Points, in no order, along strands that fork and pass close to each other.
Two points are linked if the straight distance between their rows is under 115. Some points are linked to none.
q75: [13 6 21 26 6 -6 50 6 -11 -1 30 -36 -15 41 32 -42 25 -44 -7 -10 35 22 -25 24 -12]
q117: [2 15 60 14 -2 -41 37 25 -9 31 -14 0 37 -17 5 4 36 -16 -9 -18 24 58 -33 4 -2]
q768: [-12 12 28 -30 -36 -47 6 -26 30 49 -15 6 42 7 -25 -7 29 -43 10 -8 7 24 -14 -47 -3]
q393: [30 -20 -37 -73 -22 24 9 83 -4 -15 20 9 -72 -13 -25 13 36 42 -37 34 -7 1 -26 -21 19]
q682: [5 35 60 24 9 -62 -22 -35 27 -38 3 15 19 33 -8 -59 -1 -6 24 35 -9 35 5 19 -48]
q336: [5 7 -9 -36 -13 -40 19 -75 1 29 -14 -33 14 11 -20 4 38 22 19 12 -25 -33 -29 59 -4]
q767: [-44 -17 6 35 4 -60 -2 -50 3 7 6 11 -1 14 2 8 11 -37 39 -28 13 -33 9 -6 38]
q961: [48 5 60 -15 -23 -12 24 30 3 -34 -11 -21 8 -18 1 16 -5 21 -34 26 -1 2 11 -3 -68]
q940: [41 31 53 -1 15 27 33 16 41 -18 15 5 -23 11 29 40 -32 4 -85 27 3 21 -16 22 -36]
q304: [-16 13 -25 -35 -40 -84 -22 -46 29 2 -1 -25 44 -17 -2 -12 11 -55 12 51 -33 -66 -12 30 1]
q792: [-7 2 -35 -29 26 -2 -10 19 -23 15 9 20 10 39 1 -30 13 23 -22 -29 -20 -5 47 -43 76]
q212: [-58 -19 -26 27 24 -22 12 -34 -31 -14 47 10 -20 26 2 26 -5 -44 44 2 -3 -12 10 24 35]
q291: [-62 21 -19 20 -17 -34 -21 -29 -32 -26 23 28 51 -4 17 7 -45 -56 10 4 -18 9 -19 49 -10]
q309: [-4 -14 -30 7 9 38 -5 -2 -22 -21 36 -18 -30 -15 -42 15 -53 12 1 1 -29 -11 5 1 -21]
q25: [18 9 44 -17 18 36 6 62 1 29 -5 -16 -68 -13 58 43 19 26 -52 -7 32 -17 -22 -13 -30]
q878: [-3 -35 -10 -4 -60 6 8 -19 9 21 -35 -38 -8 -11 -21 20 15 -2 33 -18 27 -14 0 -15 -18]
q200: [-43 4 -17 -56 14 67 6 7 -15 9 -19 6 9 -23 -47 23 -29 103 -42 7 -22 37 8 1 62]
q137: [-31 -29 -11 24 -45 2 -19 3 43 3 -14 29 12 -7 -50 -10 3 5 -3 -46 17 12 25 -67 16]
q84: [-16 -12 -44 -56 -16 -11 -30 -87 13 2 -28 17 26 -9 -5 -13 -24 50 -4 37 -53 -55 2 39 -10]
q974: [30 -11 -2 20 -23 -2 1 29 9 10 -17 -27 26 -30 36 -40 49 -40 31 24 39 20 24 -68 -39]
q194: [51 9 20 31 -8 -20 -15 26 17 5 -27 -3 15 -3 17 -64 49 -42 -1 21 12 28 43 -53 3]
q772: [30 8 -18 -19 37 12 -15 30 -46 -20 51 26 -11 20 -39 -20 -4 4 -9 13 -50 -18 22 -6 31]
q361: [-4 -32 -27 -7 -12 41 22 10 -38 10 5 -15 -33 1 27 14 9 6 13 -7 -2 -8 -51 35 -4]
q927: [2 17 -19 -12 40 18 -3 36 -38 16 45 -14 2 15 -51 19 -3 -1 30 -11 -38 -34 -15 -26 60]
q364: [-32 -47 -34 -46 30 24 -2 59 -57 11 11 21 -45 -2 -5 32 -6 58 -40 19 -12 27 51 -16 44]
q951: [5 -18 -18 -6 -7 29 45 -4 -10 14 10 -15 -20 34 39 -11 47 -17 -15 -2 37 26 -48 8 -16]
q86: [28 -11 33 34 15 -42 16 19 -11 -41 11 11 1 11 24 -35 21 -5 -58 3 6 74 18 23 -37]
q876: [6 -1 4 73 52 -3 -10 19 -19 -40 23 -4 -7 28 15 -11 -27 -27 11 -40 9 -17 26 -25 -16]
q39: [-37 -21 4 38 -32 -37 13 -25 -39 -28 -5 -25 45 -16 5 -3 2 -15 30 -12 18 5 -52 53 -42]
q778: [-32 2 -60 -13 2 38 -18 -42 -27 -8 6 17 -6 -20 38 19 -43 -42 17 38 -17 -16 -12 20 1]
q755: [19 -16 -6 -3 6 16 -31 116 -23 -7 34 -4 -83 -18 -22 29 9 23 -14 -7 51 -17 23 17 34]
q984: [-19 58 40 -2 27 -40 -3 -45 15 8 -12 -20 64 34 -9 -25 -11 -52 47 -5 14 -7 -38 -9 -26]
q632: [-28 35 11 2 15 -67 0 -68 12 -39 30 6 -17 38 7 16 -33 -18 3 5 16 -31 8 0 -57]
q725: [23 13 35 52 34 -10 31 4 28 -16 19 -37 14 32 5 -49 38 -31 14 -13 60 46 -4 -2 -16]
q499: [-13 -2 -46 -56 20 23 11 47 -34 25 1 22 -10 14 -5 18 3 7 -11 12 -47 19 -52 -1 11]
q810: [-1 6 40 53 9 45 29 57 27 -54 42 -15 7 -21 5 44 -43 -28 29 -9 23 12 20 -11 -5]
q653: [-20 -4 11 18 -3 -83 -49 -52 -7 18 -53 17 45 -6 -11 -48 22 15 34 6 -23 -5 19 -7 -6]
q873: [1 20 -12 -39 30 37 19 65 -43 4 35 6 -38 11 6 39 -1 -19 -21 3 -8 22 -69 -23 0]
q468: [-15 34 -4 -9 5 -52 -21 -71 38 -6 -22 21 43 5 51 -27 1 -62 12 25 -8 9 -21 31 -4]
q59: [4 16 21 8 -25 -73 20 -48 6 13 -9 -35 53 4 -42 -16 33 -18 39 0 -18 -27 -25 37 -2]
q318: [-26 8 -29 29 36 30 -14 -47 -6 -1 -3 29 7 31 -8 -55 4 9 15 -24 -31 20 -19 7 37]
q818: [69 24 40 12 11 29 35 14 64 21 -16 -34 -21 -4 45 -2 20 5 -43 21 43 -9 -2 28 9]
q270: [16 12 -18 -33 43 60 -29 61 -26 18 11 -27 -42 -9 -41 8 -41 50 -27 -26 1 -16 -20 -6 13]
q812: [-30 -18 -36 -65 -34 -71 -55 -79 9 21 -31 7 31 23 -5 -34 20 38 24 41 -39 -66 13 37 0]
q558: [31 48 13 -27 -36 7 16 22 -6 27 -40 -1 36 -45 16 -7 13 -21 30 22 2 -4 -25 -51 -44]
q638: [39 43 47 1 -14 27 42 14 32 -4 18 -26 28 0 -16 -1 26 -29 21 3 29 -2 -32 14 -12]
q761: [28 -11 -24 -29 0 9 8 26 -10 7 -21 29 -3 -14 26 39 19 15 -47 42 -41 10 -32 5 -7]
q396: [3 -19 -3 2 15 28 0 -1 -28 40 -26 0 -18 14 42 -8 1 12 -1 -40 33 -7 6 -50 -41]
q736: [31 31 60 -15 19 23 15 42 -18 42 -31 -4 -15 -9 32 44 2 5 -31 -41 27 -7 -35 -39 -25]
q239: [43 -10 18 6 -1 -44 32 39 -30 -45 51 -16 -4 29 -2 -16 44 9 -44 16 2 24 6 33 -16]
q929: [-23 -39 -22 -6 -31 -13 12 2 -2 26 6 24 4 -17 0 10 20 -31 12 -16 4 40 -9 -7 29]
q665: [24 41 76 20 37 -51 2 -46 33 -32 -22 38 18 13 37 -27 -16 5 -19 43 -9 14 27 30 -37]
q572: [-11 7 3 -25 -49 20 4 8 23 42 -32 -15 28 -27 -24 5 44 -20 53 -3 -9 -28 -52 -21 48]
q391: [-17 28 -15 -3 6 -71 -21 -78 33 -4 11 10 3 43 -3 -21 -9 -18 36 30 7 -47 -14 16 -45]
q124: [33 28 46 -6 -6 25 14 34 -4 -49 17 -30 -5 -22 -8 35 -47 2 -12 41 -24 -19 14 25 -82]
q295: [-67 -76 -73 4 -45 13 -9 -35 -23 -9 -11 -10 -5 -28 0 5 -34 -6 15 -10 8 3 -7 31 -23]
q106: [19 -26 -31 -48 -22 12 -37 112 -2 -4 18 18 -74 -12 -41 28 26 47 -22 10 36 -22 -5 -22 47]
q611: [-29 -27 -9 -10 -5 49 -4 -34 21 8 15 3 -46 -5 -27 26 -47 45 1 0 9 -7 36 -2 54]
q939: [-40 27 -30 -35 -50 -29 -28 -43 29 37 -15 -42 50 -22 -41 -11 -22 -27 9 -25 -5 -36 -39 -5 -25]
q431: [13 -30 14 -38 10 1 32 -15 7 59 -34 -1 -26 21 17 30 41 60 -35 -12 25 -11 38 -5 25]
q690: [-29 -50 -17 -23 28 33 -13 51 -45 12 16 -6 -43 -38 -32 45 -30 64 18 4 6 -6 42 -21 55]
q743: [-6 16 -48 3 14 64 -11 57 13 9 47 1 -25 5 -27 7 -7 10 3 -38 27 -8 -37 -24 74]
q991: [-60 -7 -47 -11 -7 60 -44 31 -31 21 -24 27 29 -60 -23 25 -34 1 45 -4 -42 -11 -24 -21 32]
q466: [-28 15 -30 -45 -8 14 -25 2 -35 23 -29 28 40 -51 -29 24 -25 0 11 14 -42 -30 -28 -12 0]
q425: [45 24 61 -2 24 -17 40 0 26 0 -8 -27 42 25 -6 -13 31 -26 -3 48 6 21 -24 -4 -44]
q879: [18 -4 -23 -28 16 -25 0 -54 -12 -23 -12 41 9 -18 18 32 -31 17 -17 43 -61 -9 -20 31 -59]
q412: [29 -25 -1 -13 -39 -27 14 5 22 23 -24 -35 -13 -12 -3 -15 32 -11 23 24 44 10 13 -54 -51]
q788: [-68 -6 -49 -2 5 43 -36 -1 -36 11 -20 24 19 -37 -34 10 -46 35 17 8 -32 19 43 -14 57]
q112: [15 29 21 -12 -35 18 5 13 39 15 -47 -33 65 -23 33 -22 12 -69 51 23 23 8 -33 -23 -36]
q244: [-12 26 18 8 -14 -52 -17 -62 48 -25 12 -32 11 19 37 -31 -12 -48 56 62 22 -34 7 27 -39]
q686: [32 -15 17 -5 12 8 12 -13 -7 14 -47 -20 12 -7 26 -3 4 22 -12 -23 10 17 -17 -15 -51]
q286: [-39 -15 -44 -3 -21 25 24 -6 -32 -14 4 16 1 -10 11 25 -40 -20 -5 6 -3 27 -51 23 -84]
q793: [34 -13 31 39 21 -53 -8 27 -7 -6 -18 -5 56 0 17 -60 49 -11 -28 34 6 80 4 18 -27]
q801: [15 19 -13 34 15 61 0 37 0 6 25 5 0 5 15 3 -1 -32 12 -44 14 16 -24 -22 30]
q802: [-10 -25 -40 -42 2 51 16 22 -41 41 -24 -27 -40 -33 36 55 13 38 11 12 5 -22 -70 19 -13]
q60: [36 8 37 -37 1 -3 61 29 0 -22 -10 -19 29 10 23 -1 10 -12 -8 56 8 3 -25 -4 -87]
q334: [-34 -6 -28 21 -22 19 -5 0 38 -8 20 -6 15 26 -38 -1 -20 -8 31 -73 4 -14 5 -66 -9]
q332: [13 -4 -1 4 47 -10 -11 37 -49 18 28 7 -29 27 19 7 -4 18 -32 -36 6 -8 43 -14 48]
q235: [-22 12 5 41 -49 4 -4 -20 25 -28 -3 10 16 -26 -12 -14 -18 -44 43 -6 5 -16 21 -8 -5]
q440: [59 -5 -4 -8 32 -22 9 -26 25 27 -9 8 -34 37 33 -19 10 50 -72 11 -4 -11 32 28 38]
q372: [-6 13 -1 -28 -58 31 7 35 27 31 -10 28 14 -29 -41 -4 49 -3 13 -12 0 29 -47 -28 54]
q781: [57 8 11 -3 23 38 20 10 34 42 -13 -31 -10 16 41 -38 37 6 -22 -13 34 6 -5 -1 46]
q243: [-15 3 35 22 -23 -1 41 10 -4 -35 22 24 6 0 25 22 -24 -60 -6 15 31 38 35 20 17]
q752: [-13 -25 -63 -17 22 50 -8 89 -38 -2 17 39 -61 -12 3 15 -13 39 -36 -11 7 39 10 -19 20]
q670: [-8 -6 -34 -28 -19 25 -35 -42 -22 16 -42 29 26 -29 -18 9 -41 40 -2 10 -66 -23 7 4 -9]
q197: [0 10 -17 -7 12 32 -2 88 -4 -22 49 0 -44 16 -42 1 3 -5 17 -33 41 13 -39 -66 40]
q387: [-2 8 33 2 -67 -52 -21 -64 54 27 -49 -42 39 -34 -17 3 -10 -31 22 10 5 -5 5 3 -42]
q722: [4 13 -1 65 43 5 -22 23 -13 -43 47 13 -19 40 -8 -32 -30 -9 -15 -43 1 12 43 18 33]
q559: [13 9 -15 -47 6 44 9 -36 42 27 -2 6 -12 21 -1 -14 -4 13 -16 -6 -34 -16 12 -13 60]
q584: [30 46 79 13 8 -10 19 -38 41 -22 -18 2 6 -9 39 19 -20 -5 -7 31 24 4 38 -1 -56]
q702: [-47 11 18 36 -9 -31 9 -9 -10 -20 21 32 29 11 -1 20 -25 -73 10 -22 3 45 -7 -5 -6]
q989: [18 -27 -22 20 -17 31 8 19 19 0 12 -27 -18 11 -47 -34 0 42 -14 -47 26 4 20 -3 -8]
q894: [9 -14 1 31 42 10 13 -14 12 34 -6 -19 6 34 11 -36 34 11 -16 -58 52 22 -13 0 41]
q657: [-34 -29 -52 12 -46 57 -23 -25 18 -10 -31 -3 23 -10 -55 -45 15 36 37 -3 -32 -14 37 -12 37]
q683: [-46 22 53 65 5 -80 -4 -21 45 -41 17 -13 46 23 -15 -35 14 -51 51 -6 16 24 26 -19 5]
q448: [14 -4 24 23 8 -53 -5 -64 27 8 -12 -46 12 19 24 -42 38 -38 61 34 21 -23 10 12 -29]
q694: [-24 -10 -19 -12 23 45 -18 -46 -1 -1 14 4 -62 16 -19 15 -53 62 -67 17 -8 21 56 14 23]
q920: [36 -14 23 4 23 -53 8 -40 10 16 -29 -12 14 6 40 -39 60 -3 5 35 -2 2 1 22 -8]
q488: [-52 28 10 9 -19 -94 -30 -38 33 -18 -5 -23 71 3 -11 -66 15 -81 51 12 -13 -2 -19 5 -17]
q302: [-8 -10 -51 -42 21 101 1 -14 9 -7 -27 16 -6 -9 -14 2 -13 93 -40 33 -45 22 22 29 50]
q100: [-18 -5 0 7 31 -13 6 5 -50 19 -1 25 -11 6 30 -1 -5 -12 -6 -40 0 16 19 -48 -4]
q19: [-1 50 2 1 11 -10 12 -30 2 -25 19 25 27 6 47 -13 -6 -82 9 50 -34 23 -15 31 8]
q298: [3 24 40 33 -29 56 3 74 6 -63 11 -10 -1 -31 -29 24 -19 -14 17 -17 41 21 -29 -37 -9]
q143: [10 -24 1 -33 10 14 31 -13 -28 22 3 -18 -23 -3 -38 47 -3 61 11 -3 -25 -29 1 54 47]
q958: [-12 -45 -35 25 -14 17 15 28 -38 -17 37 14 -5 -1 -32 5 -6 -21 9 -11 -22 49 -10 6 34]
q122: [-16 6 3 2 43 30 -1 68 -52 19 29 -19 -51 -17 -1 44 -35 0 2 -10 -23 11 -51 1 -25]
q596: [-39 23 -14 -14 -15 -64 -22 -59 -12 -16 3 56 22 -25 18 29 -33 -36 -5 32 -36 11 2 48 25]
q708: [-34 -66 -12 3 -27 12 11 42 -26 -5 18 -9 -72 -16 -30 59 -23 36 20 -9 12 -17 16 -5 9]
q613: [-7 -51 9 -19 -19 -3 25 -23 -11 26 -23 -15 -26 -6 -33 24 16 51 -7 -20 15 -35 22 3 10]
q999: [-39 43 -8 -11 -11 -51 -34 -64 13 -26 -21 16 47 5 80 -3 -40 -49 -7 31 20 2 -19 33 -70]
q213: [10 22 17 -3 -18 -11 -2 -51 28 -7 -37 -2 0 -16 57 23 -23 -17 5 19 0 -25 8 1 -57]
q174: [20 7 -12 -19 -11 57 16 -29 24 28 -17 -23 9 -5 -32 7 18 0 20 -6 -19 -37 -36 2 45]
q264: [-45 -25 -34 -57 -26 -59 -8 -68 -4 25 -16 -40 38 18 -26 5 9 36 40 2 -20 -71 -11 26 0]
q18: [42 -25 8 -13 32 26 17 6 -15 19 -45 -2 -4 -18 16 25 16 34 -28 3 -47 -7 -52 23 -38]
q819: [14 -32 9 8 -35 33 -34 85 -5 -7 8 14 -75 -46 21 57 24 32 -23 -6 59 1 29 3 19]
q949: [0 11 3 16 -3 19 -3 34 5 -24 27 1 -48 5 -10 55 -18 -3 -6 -13 22 -7 35 -57 4]
q779: [24 22 43 9 4 -78 -11 -37 46 19 0 -7 20 22 -51 -14 42 7 -1 -31 0 -8 35 -9 42]
q446: [15 28 -15 -10 33 14 -11 0 -14 -17 11 5 5 -5 43 -2 -30 -43 34 36 -35 -24 -8 18 -14]
q699: [33 13 11 -8 15 -37 -21 -49 21 -31 -6 37 -5 -4 -13 -20 -11 24 -36 59 -62 -10 2 42 -64]
q877: [17 8 -21 -39 -7 -42 1 -46 14 4 -25 8 -6 -2 24 18 -21 8 -8 42 -25 -52 3 -20 -51]
q769: [29 21 51 20 14 -18 28 25 14 -26 25 19 -24 2 43 21 -8 -24 -27 10 30 5 55 2 28]
q467: [-14 -41 -22 48 -22 -27 -23 -59 -12 -15 -13 37 -4 1 10 -30 7 10 11 1 -14 -5 42 10 -27]
q208: [-10 2 -54 33 16 53 -7 3 1 0 40 16 -18 28 24 -19 -24 -41 15 -8 -18 13 1 -45 39]
q493: [36 2 -8 -21 -37 -23 -10 92 37 -17 20 16 -27 -4 -34 -14 28 21 -56 -28 56 21 13 -41 14]
q681: [12 -42 -7 -10 -66 3 1 21 -17 2 -27 39 -47 -40 25 29 20 16 -20 11 27 38 -3 -5 -15]
q356: [21 23 49 30 -23 17 5 -18 39 6 -8 -57 45 -20 -5 -17 16 -29 53 7 27 0 -18 -7 -31]
q471: [42 14 26 -26 15 29 0 47 -10 1 8 -26 -64 -2 11 46 -22 38 -51 20 -5 -32 -7 -5 -49]
q90: [30 -6 29 -10 3 -18 25 60 -20 38 -22 8 9 13 48 -3 52 6 -39 -29 38 55 -46 -18 -4]
q756: [45 -17 20 21 48 -54 9 -34 8 12 -18 23 -5 12 16 -20 45 38 -41 17 -30 -13 14 48 22]
q753: [-38 -45 -29 16 -3 24 -17 -36 -1 -7 -24 -14 11 26 -29 -66 13 74 19 -13 -8 -15 57 -28 4]
q376: [59 -1 -14 -39 4 38 -2 81 6 -16 27 -2 -73 -18 14 41 22 29 -57 47 1 -5 12 0 -14]
q861: [-37 -19 -44 -10 -53 52 -29 41 -18 -15 -6 19 23 -43 -45 -7 6 -26 49 -25 -24 -12 -33 -16 24]
q413: [38 -34 12 0 18 23 -17 87 -15 17 -39 15 -24 -14 36 16 13 57 -82 -10 5 20 -30 36 -22]
q341: [-37 -11 -41 14 -14 67 -28 -11 16 -4 -4 15 5 -20 -29 15 -27 29 29 -17 -7 -10 38 -20 39]
q562: [-18 -4 -22 -13 25 44 -17 -58 -11 -18 -18 13 14 12 -16 -27 7 111 -39 30 -34 9 35 35 50]
q61: [-44 14 -22 -10 -12 -15 -5 -19 7 16 1 -13 35 12 -26 9 -21 -31 32 -52 9 -23 -39 -45 -32]
q538: [-15 9 -41 20 16 68 -15 -39 10 -7 22 14 -22 10 17 -25 -43 -19 -3 9 -24 9 -5 24 29]
q533: [15 -37 -2 12 -14 -9 4 -68 39 0 7 -22 -6 36 -19 -51 44 9 -4 4 2 25 -5 35 3]
q598: [31 10 44 23 20 4 -20 13 -18 -10 4 40 -29 -27 11 26 -36 35 -56 -13 5 -3 54 30 -2]
q590: [-5 25 63 13 9 -29 8 -16 6 55 -16 19 43 -10 -6 6 25 -31 -12 -53 27 43 -7 -44 19]
q316: [25 -1 -6 -10 40 35 -9 -54 26 6 -2 20 -41 23 15 -20 -20 40 -47 -8 -10 -2 35 11 20]
q698: [-25 4 -58 -55 11 52 -3 -15 11 13 4 1 9 33 -14 -50 16 20 5 -5 -25 -17 30 -39 59]
q684: [-25 24 -43 -14 6 -18 -19 -48 3 11 9 58 14 11 15 25 -28 -50 -6 18 -40 -3 10 4 63]
q73: [-7 -3 19 14 -22 -27 30 -17 -1 -9 6 -33 41 -11 -7 26 1 -20 51 -16 5 -36 -42 68 -7]
q724: [-12 32 -12 18 -6 42 -14 24 -18 -26 20 -14 6 -24 -1 34 -54 -56 51 6 15 -24 -11 -33 -28]
q128: [-58 -42 -49 -23 -47 4 0 14 -40 2 2 -6 -27 -29 -4 51 -22 27 41 -3 10 -10 1 11 -12]
q36: [28 8 22 -11 -13 -42 29 -7 29 4 30 -29 -17 34 -64 -6 20 25 -23 -17 -4 -13 21 -1 31]
q359: [-55 10 -7 -5 -21 -102 -56 -50 23 -5 -17 -20 48 7 8 -50 25 -39 35 31 -12 -45 -26 58 3]
q734: [66 -4 19 -5 -10 -30 8 -18 2 -13 -12 18 -10 -19 -2 -4 -8 47 -66 39 -24 -11 27 3 -52]
q550: [43 -10 2 4 18 -39 35 33 -55 -24 36 1 -2 16 -19 -18 11 3 -1 7 -37 -9 8 16 -2]
q66: [51 10 51 -2 26 29 41 -11 41 8 3 -4 -3 6 9 20 -1 23 -58 11 -5 -16 -24 26 5]
q746: [-12 31 1 20 5 -37 -15 -33 -12 -32 21 31 4 19 -6 9 -57 -11 33 -21 -16 -19 25 -34 -52]
q154: [28 7 10 32 47 2 8 28 26 33 2 -44 -18 38 -5 -29 1 30 -38 -82 62 5 18 13 12]
q179: [-18 23 52 38 -10 3 16 21 -4 -63 26 13 2 9 22 42 -60 -49 24 11 21 8 42 -17 -31]
q791: [0 -2 6 50 32 35 0 2 -23 -9 35 -19 -18 -30 -13 32 -63 -28 36 5 -33 2 -21 39 -14]
q72: [-4 26 52 -19 4 -91 11 -58 32 23 -2 -3 26 36 -37 -11 40 -28 -14 1 14 30 7 -2 -2]
q308: [43 17 7 -11 41 34 -22 54 1 28 -1 -39 -32 26 -8 -4 -4 52 -25 -55 30 -34 14 -5 8]
q717: [-20 -47 -64 -32 -3 30 -6 -50 -24 7 -34 -27 3 11 15 -42 21 32 49 8 -7 -34 10 3 -22]
q762: [-8 -10 -5 -25 -26 13 21 27 -41 -31 -7 -6 -9 -20 64 50 -48 -26 -3 44 -7 -3 2 5 -46]
q825: [-33 40 -21 9 51 -14 -4 -26 -3 1 29 47 0 38 3 -7 -21 -34 7 -10 -38 -14 25 -19 67]
q816: [-59 -31 -40 24 -67 -19 -30 -36 -16 -20 -18 -4 50 -47 -3 16 -27 -19 19 -21 10 -10 -29 51 -49]
q617: [-44 13 27 51 -1 -85 -14 -4 -12 -35 -2 -13 80 16 13 -35 6 -70 59 -17 -5 0 3 -13 -6]
q439: [7 1 -11 21 62 75 -23 68 -44 11 45 -36 -64 -11 -20 23 -65 12 -18 -15 -18 0 -2 9 4]
q193: [42 15 47 39 36 -36 -37 34 3 18 -24 -13 37 -1 17 -40 54 -16 -3 22 47 62 33 -16 -3]
q890: [29 20 12 -9 -49 -30 15 -14 14 -27 1 -7 30 -41 0 31 0 -39 26 56 -18 -51 10 48 -3]
q257: [-28 2 8 17 4 -54 -7 -29 -13 -21 12 15 23 7 1 32 -17 -41 45 -17 -18 -49 43 -41 -6]
q347: [23 -38 -17 -18 -25 50 -12 47 10 15 -19 39 -77 -42 34 33 16 43 -49 4 28 19 13 -2 18]
q290: [-8 -22 -14 -11 -28 18 -19 65 24 13 10 31 10 -3 -42 -16 24 9 -41 -28 26 28 25 -53 48]
q192: [1 19 30 55 26 9 14 13 -23 -17 -14 -31 20 20 12 11 -24 -4 29 -46 22 -16 -4 -57 -48]
q827: [-47 -12 -7 -13 18 45 -10 -67 2 -10 -37 -18 15 27 -46 -48 33 102 -9 -16 -13 2 27 4 30]
q868: [-32 -10 -4 4 -20 -9 -10 -47 25 29 -25 2 34 2 9 -40 51 -37 51 -20 -36 -15 31 -11 74]
q105: [8 -25 10 11 -31 19 11 60 -35 -17 -7 21 -43 -37 36 40 -19 -2 -13 18 -4 36 -1 -4 -43]
q156: [40 -20 -2 -3 -17 6 15 51 18 9 0 -7 -44 1 -9 -19 23 48 -57 -6 40 31 26 -6 -16]
q813: [-6 35 45 61 35 -49 -7 -27 28 -25 20 5 16 43 5 -66 26 -36 43 -2 20 43 1 18 -11]
q403: [-5 6 -12 57 13 4 9 20 -21 -27 29 39 4 11 -41 -12 -19 -4 -15 -46 -16 35 -3 25 25]
q479: [49 -17 12 3 27 16 9 55 -34 28 -42 26 15 -20 35 -6 39 25 -39 -28 3 31 -27 9 19]
q172: [20 -25 -16 32 4 43 1 -32 12 -16 13 -32 -12 11 -19 -29 -22 8 29 -19 0 -27 1 -4 -28]
q465: [-15 0 19 19 23 -4 -6 -29 13 28 8 9 31 13 -4 -49 37 -6 -9 -34 -8 40 -3 7 59]
q129: [8 26 19 41 21 19 19 9 -13 -47 26 13 10 -6 -19 4 -24 -1 17 -11 -14 16 -29 38 -4]
q411: [10 42 65 -22 -14 2 39 7 11 30 -29 4 5 -27 22 36 -4 -20 13 -9 33 1 -9 -42 -25]
q998: [-4 -16 -10 -47 -44 -11 21 40 12 18 16 26 -20 2 -11 25 49 -12 7 5 12 16 -40 -10 55]
q417: [-32 7 -25 -1 48 -11 10 10 -35 -8 53 -2 10 39 -13 15 -18 -45 35 -3 -33 -23 -2 -8 56]
q416: [39 -42 -20 17 4 15 -25 51 3 12 -7 -10 -34 1 29 -3 23 62 -79 -20 22 0 24 39 -13]

Follow the links from the first point to the second, and from the first to the third. Name the last point that the two ways share.
q128; q18; q927 -> q316
q538; q991; q562 -> q341
q332; q391; q791 -> q559
q308; q309; q550 -> q559
q958; q743; q468 -> q538
q479; q341; q756 -> q316
q143; q810; q257 -> q417
q36; q61; q129 -> q156

A fork is a point with three links. Follow the links from the first point to the second and name the forks in between, in order.
q761; q61 -> q559 > q403 > q156
q90; q767 -> q156 > q403 > q559 > q316
q86; q876 -> q417 > q316 > q559 > q403
q681; q124 -> q961
